Points, in no order, along strands that fork and pass close to each other.
In the rows, 128 means zero.
Two points are linked if the straight distance between their rows is under 111. Some points are linked to none.
bodo: [163 117  85 134 171 128 167  91 167 112 131 163 146 130 108 102 117 109
 140 161 103  91  64]
lige: [170 131  95 131 169 122 150  88 176 103 124 140 124 124 103 117  86 117
 127 150 127 129  93]
lag: [121 134 130 108 161  73 155 138  74 123 122 131 129  63  97 153 143  72
 121 158 161  88  99]
vediv: [132  89  84 104 151  89 148 147 119 148 132 210 172  87 122 105 123 113
 114  67 112 124 107]
Nari: [133 138 143 132  97 173 151 151  79 115 162 121 121 173 120 139 158  97
 174 143 156  99 158]
fipak: [102 170 132  87  69 130 120 137 115 154 139 106 146 133 177 169 164 126
 112 153  98 157 130]
mip: [157 150 146  94 128  93  99 160 103  92 122  94 111 121 161 125  95  94
  87  93 137 171 143]
Kup: [102 127 120 147 145 125 166 148  39 155 150 157 130 132 106 103 148 105
 157  76 184 107 158]
zalut: [185 171 139 119  89 186 142 136 124  97 139 102 114 200 185 126 143 119
 128 136 127 138 139]
vupet: [139 150 148  95 102 131 127 143  88  82 130  75 114 130 166 177 140  61
 144 174 141 135 131]
mogi: [167 115 157 146 117 204 108 132 147  84  94  83  86 169 155 125  92 148
 165 122 164 131 153]
lazu: [129 154 127 128 169  69 118 124 147 119 113  93 100 127 109  97  74 114
  71 102 138 186 111]
Zurit: [136 177 104 133 136  97 179 124 114 125 172 136 177 136 152  95 174  92
 105 179 110  88  51]
ponep: [132 164 128 160 160 127 181 102 117 135 135 113 127 167 120  69 112 106
 112 106 172 149 121]
fem: [127 152 108 162 176 113 175 146  40 129 171 150 142 119 111 102 152 102
 167  89 193  90 116]
ganin: [ 99 139 130 134  80 169 113 107 154 171 118 115 130 172 160 115 175 189
 123 136  75 108 145]
kol: [113 174 183 141 116 114 116 145 116 101 104  47  77 171 153 118 108 139
  79 133 147 168 141]
bak: [183 148 103  96  93 148 107 144 148  98 150 142 130 132 168 157 119 133
 120 119  93 153 142]
nofa: [ 84  83 129  84 123  71 142 138 103 185 110 175 161  87 129 137 164 102
 104 114 102  84  85]
rut: [124 145 137 127 160  79 155 136  81 101 131 113 123  91  91 128 113  79
 110 137 177 130 126]
lobip: [133 152 103 161 162 112 188 107 115 129 150 142 162 162 136  44 134 100
 116 113 154 118  81]
voket: [137 181 112 111 114 119 169 121 110 118 152 106 151 159 169 114 160  85
 103 164 113 121  93]
devaf: [144 115 110 158 142 191 119  88 190 160 115 141 114 156 121 109  88 173
 142  82 151 161 145]
dibob: [181 122 124 107 172 114 103 135 127  74 104 102  98 123 159 112  63  90
 115  88 132 156 133]
gemo: [154 103 145 133 126 182 128 112 145 116 136 139 103 129  86 165 119 135
 181 181 112  82 140]
visog: [154 176 147 164 105 169 151 125 173 136 168 131 121 166  74 129 111 178
 118 141 160 179 133]
fetap: [109  88 106 105 140  98 108 113 150 125  91 136 122  82 113 138 107 125
 123 127 111 110 133]
Badel: [126  98 144  96 100 154  96 114 120 166 146 133 136 119 152 188 153 132
 161 169  55  87 139]
duf: [144 150 166 160  92 188 131 146 167 121 146 108 106 173 103 118 115 181
 133 126 166 171 149]
lar: [ 98 104 108 168 165 159 178  69 162 182  92 144 122 161  96  84 115 140
 140 124 144 105  95]
Tiza: [103 173 161 139  93 127 125 125 132 112 102  58  92 171 154 138 142 145
  92 168 129 145 130]
leku: [ 79 119  97 143 156  73 159 106 160 159 109 162 128 101  71 108 108 152
  89 125 122 145  91]
Dukez: [173 136 119 162 166 181 132  83 180 146 126 122 112 170 133  98  74 134
 126  78 168 184 123]
Sug: [ 72 141 175 167  93 143 121 142 130 148 144 114 131 130  78 131 157 183
 127 147 134 141 173]
luki: [112 137 154 172 140 168 165 102 112 143 116  97 106 162  92  95 107 125
 144 116 198 139 148]
kifof: [154 144 108 130 165  98 157 144  69 126 181 165 155  88 129 131 173  95
 152 144 134  59  76]
lakub: [153 119 148 156 113 195  82 131 168  99  85  88 102 163 164 129 118 198
 148 118 133 129 157]
vuba: [147 150 104 156 188  90 163 142  63 107 176 152 150  82 123 100 140  90
 159 118 182  86  84]
lesi: [ 96  85 161 110 105 127 106 157  61 185 155 162 154  80 126 167 165 130
 149 112 109  84 176]
Bulen: [ 94 130 165 149 116 128 131 163  95 119 139 113 119 121  99 118 110 135
 126  98 179 176 188]
perod: [125 113 123 103  92 126  89 148 138 171 168 181 159  87 116 168 142 174
 121 105  77 133 169]
migep: [ 97 131 178 162 124 125  93 139 160  90 107  71  93 121  92 143 109 161
 130 160 157 162 155]
pozu: [ 92  64 101 127 160 110 143 102 131 142  81 159 122 110 105 107 109 118
 149 123 113  84 107]
Nep: [111 105 115 107  94 146 115 120 134 119  63 101 108 169 216 108 148 129
 127 124  89 105 126]
lov: [125 165 154 110 138  72 102 147 119 111 104  69  94 137 144 111  91 114
  59 101 130 176 123]
rup: [125 112 105 128 170  70 160 116 116  89 101 113 156 131 143  61 114  54
 108 121 134 113  63]
volu: [145 120 117 143 122 154  80 125 170 111  74  91 100 173 191 106 110 200
 116 100 116 129 139]
veti: [108 127 101  76  95  77 102 127 171 131  89 106 136 135 182 141 140 111
  78 142  79 148  71]
kufa: [100 127 148  90  98 104  46 140 155 133 119  95 143  64 128 210 151 148
 127 167 109 148 132]
ledom: [177 110  80 111 142 134 150 115 147 115 145 182 164 133 148 113 139 104
 140 143  72  81  76]
Nosir: [ 74 114 115 118 121 106 154 125  72 142  94 108 113 145 140 100 153  84
 130 122 146  87 138]
Ruziv: [148 136 156 140 110 156 160 149  72 162 204 167 134 152  98 180 174 129
 165 168 113  80 123]
diz: [129 110 118 118 166 113 151 116  95 115 124 137 111  90  91 160 131  84
 154 175 135  66 105]
mufu: [107 122 115 146 128 143 165  89 164 174 113 148 121 163  99  96 133 165
 123 137 108 105 114]
foz: [115 141 105 146 186  67 149 102 158 139 125 138 127 114  91  96  81 122
  79 106 151 184  95]
Diti: [123 141  94 148 142  99 189 119 123 134 141 166 173 150 136  63 155 109
 109 129 111 103  57]
rubi: [122 103 113  82 111  88  85 142 139 124 103 131 138  76 143 151 120 117
 110  98 122 133 150]
gever: [ 92 108 118 119 112 124 145 113 109 127  65  91 103 167 169  90 148  98
 127 131 116  93 125]
mim: [ 93 113 124 140  96 170 127 115 123 163  98 127 124 167 159  79 154 167
 134  94 113 107 170]
zad: [ 75 120 159 145 117 124 133 126  83 116  92  77 100 130 113 122 139 107
 148 150 161 104 168]
gabi: [ 73  81 144 133 126 117 102 114 124 176 106 128 137 106 115 119 164 166
 135 127  80  80 158]
fadem: [118 143 129 160 111 104  31 148 184 118 113  86 122 118 114 161 153 208
 119 157 113 162 141]
lutan: [101  81 154 145 130 148  79 148 114 107 116 131 130  78 104 139 119 150
 171  96 145 138 206]
suk: [146 135 144  83 108 115 113 158 119 134 173 160 152  65  99 215 137 112
 127 160 117 133 128]
vuke: [110 149 160 142  96 146 160 160  76 137 176 143 132 141  97 148 164 116
 148 150 151 119 153]
geto: [ 91 103 108 104 130  91 161 137  79 154 113 152 145 123 137 106 164  86
 122 117 119  79 100]
Latep: [207 169 162 139 120 187 145 147 121  76 156  92 113 183 143 109 102 104
 141 126 165 156 132]
Zozi: [132 107 131 107 128 123  84 126 134  76  69  78  87 113 171 150 106 112
 132 143 122 118 145]
fivu: [135 110 152 122 100 172  78 127 159 118 134 125 118 119 122 180 140 162
 163 172  85 112 157]
rol: [178 143  99 111 146 111 149 138 107  98 164 159 161 100 133 117 120  91
 124 116 136 132 128]
Piv: [103  78 107 160 185 145 167  87 116 167 100 169 113 130  97 104 114 117
 170 114 145  78 109]
Kef: [129 113  99 164 196 131 178 107 103 158 136 186 131 118  97 102 129 114
 164 117 151  87  91]
vuzig: [122 100 100 132 119 128  87 131 156 155 138 179 140  98 108 130 114 187
 134  82  97 139 170]
Kota: [143 128 154 110 107 154 109 140 121  70 111  77  91 130 157 174 117  97
 153 181 132 125 139]
Gire: [142 131 118 125 111 129 113 125 164 109  71  89  95 194 204 100 113 158
  91 113  97 136 103]
pilop: [109 163 148  92  79 121  86 136 147 133 142  93 133 106 149 207 146 146
 120 179 101 166 118]
nuzu: [116 110 141 155 135 148 144 128 103 178 155 185 131 115  79 131 134 167
 149 120 127 103 155]
rak: [184 129  99 159 203 140 151  98 119 101 154 137 148 128 145  82  87  73
 163 104 177 119 111]
sazi: [ 88  96  97 116 129  66 133 120 171 163 111 174 150 100  90 125 131 150
  82 124  82 123  72]
gol: [136 107  85  85 112  98 143 136 129 114 113 147 172 139 185  97 145  77
 105 102  84 125  82]
Bobas: [136 150 105  94 127  71 135 113 166 104 111 102 131 137 157 122 122  95
  66 155  96 148  68]
Samur: [ 94 139 106 133  98 124 117 108 186 161 109 127 120 160 132 103 146 188
 100 135  85 125 120]
gugad: [109 106 184 143 111 151  70 179 159  74 127  84 112 116 122 159 145 162
 166 163 146 158 170]
moke: [153 152 124  78 125 113 137 136 104 134 173 148 163  83 130 199 153  90
 128 187 106 115  91]
salet: [129 110  97 137 162 122 133 114 129 144 122 158 132 135 144  80  81 127
 119  43 146 181 158]
surad: [137 102 129 136 150 155 146 112 102 119 126 139 102 125  91 153 127 102
 185 161 142  62 132]
zesek: [100 128  97 100  86 101 130 115 172 159 116 138 142 155 159 123 154 142
  84 138  59 134  84]
tili: [ 91  81 168 115 110 128  76 163 100 134 134 139 148  60 101 171 150 142
 156 116 129 119 194]
Duvo: [123 132 126 143 154 114 157 128 114 156 154 183 127  85  64 153 126 152
 127 148 126 108 121]
kotik: [123 107 162 165 113 206 145 129 120 164 158 156 131 148  84 123 128 167
 182 111 159 115 174]
vul: [124 143 138 113 131  88 137 149 122 149 160 169 140  57  64 186 133 142
 102 154 130 132 122]
saku: [147 160 122 165 168 135 176 123 126 145 183 191 145 107  64 135 112 156
 125 126 159 154 119]
tega: [149 144 154 115  75 179 125 168  91  96 152 113 120 168 175 142 145 106
 154 122 142 146 176]
Kubok: [ 96 111 126  85 102  84  42 136 153 147  95 108 151  69 155 166 157 154
 106 112 109 136 146]
Lipal: [163 136  90 100  93 144 130 137 137 125 136 158 138 162 179 104 131 136
 115  88  91 146 144]
zalo: [117 135 136 153 119 101  53 139 166 105  96  75  99 122 129 142 116 182
 105 137 130 166 146]
Zumag: [106 139 163 115 114  90 132 163  84 107 136 107 125  93 102 148 125  94
 105 125 173 156 163]
dakes: [192 128 123 148 183 177 143 100 120  90 130 110 119 152 138  99  82  77
 175 104 185 131 129]
gov: [141 117 137 116 101 164 138 120  99 170 165 159 134 154 136 156 164 125
 158 152  80  71 140]
Neme: [165 130 133 105 145 104 153 141  76 171 188 176 152  85 129 181 177 103
 140 173  91  75  68]
gik: [111  99 119  96 142  90 108 108 150  95  65  84  94  96 136 143 105  97
 115 155 119 112 118]
Nalo: [179 147 122 118 116 131 105 139 165  82 149 126 110 124 117 163  96 138
 123 138 122 167 141]
sav: [156 120 114 103 175  79 128 128 119  86 107 107 138 119 163  74  89  57
  94  90 127 143  92]
tesun: [148 168 146 170 140 147 161 137 136 127 183 155 138 137  68 127  96 142
 123 119 181 193 145]
dekin: [ 97 110 104  93 108  66  98 130 167 180 124 165 157  81 103 153 141 158
  80 123  93 127 108]
Ravud: [122  90 163 147 115 169  61 170 150  85 120 112 125 108 127 143 133 176
 180 114 138 152 194]
kifim: [ 93 143 161 152 108 144  53 133 165 126 114  74 133 132 136 168 192 202
 136 178  91 143 144]
kisu: [125 167 114  84  85 137 147 130  93 141 146 112 150 156 194 145 168  89
 122 152 100 134 118]
Mam: [180 169 106 122 157  89 145 109 172  83 149 115 144 124 130 107 102 102
  88 161 109 146  76]
Bog: [102 144 159 164  90 173 122 139 113 135 100  93 115 178 161  87 140 177
 126  86 151 147 183]
roz: [178 141 107 150 178 152 149  77 187 119 126 125 115 152 115 100  75 125
 125 126 153 155  94]
dilup: [104  81 136  84 123  80 116 139 120 199 135 186 160  63 117 164 155 141
 104 114  88  89 113]
mibi: [144 108 110 144 126 172 107 113 162 140 131 162 124 126 111 124  99 172
 154  94 122 145 166]
Mono: [124 117 143 170 141 191 152 113 123 147 138 138 118 146  87 114 105 136
 174 102 194 141 161]
pabub: [159 138  93 133 133 146 149 124 123 138 143 171 144 156 154  79 106 131
 127  60 138 161 158]
dule: [137 162 143 115  99 111 112 147 153  97 153 110 115 113 104 179 117 134
 102 170 131 170 131]
kov: [106 117 136 156 155 122 110 124 122 137 119 127 113 119 119 101  78 141
 124  58 168 188 179]
bosa: [187 136 161 150 144 201 138 130 132  91 131  94 103 174 125 113  79 103
 166 112 189 156 137]
bag: [138  76  79  97 120 123 138 125 139 121 105 172 157 148 165 100 139  93
 135 101  67  96  88]
duni: [ 72 166 170 146  81 145 105 127 138 130 109  62 116 157 155 154 176 173
 115 179 116 145 143]

A fork is a point with three links, a tip a point with one. Leave the first point through the second and follow the links. Name the first fork or tip that comes.
zalo; fadem | lov
gov; Badel | pilop
lag; diz | bosa
kifim; fadem | lesi
Duvo; vul | Kup
lazu; foz | Nosir
perod; vuzig | lige
lige; roz | perod
fem; vuba | Duvo

A fork is a point with three links. Follow the links from the first point to the second and name the forks in between, in order.
duni; geto | lov
Dukez; Bog | lige > Samur
Kef; Mono | Piv > fetap > pilop
tesun; pilop | Duvo
lazu; lakub | Nosir

Follow the links from the first point to the second, and from the first to the third. Name the last point that the two ways share.
vupet; gol; vuzig | lige
visog; dule; vuba | Duvo
kifim; sav; foz | lov
Zozi; bodo; nuzu | fetap
rut; rubi; lobip | pilop
geto; rup; duni | lov
bag; Nalo; Bog | Samur
vuzig; pozu; ledom | lige
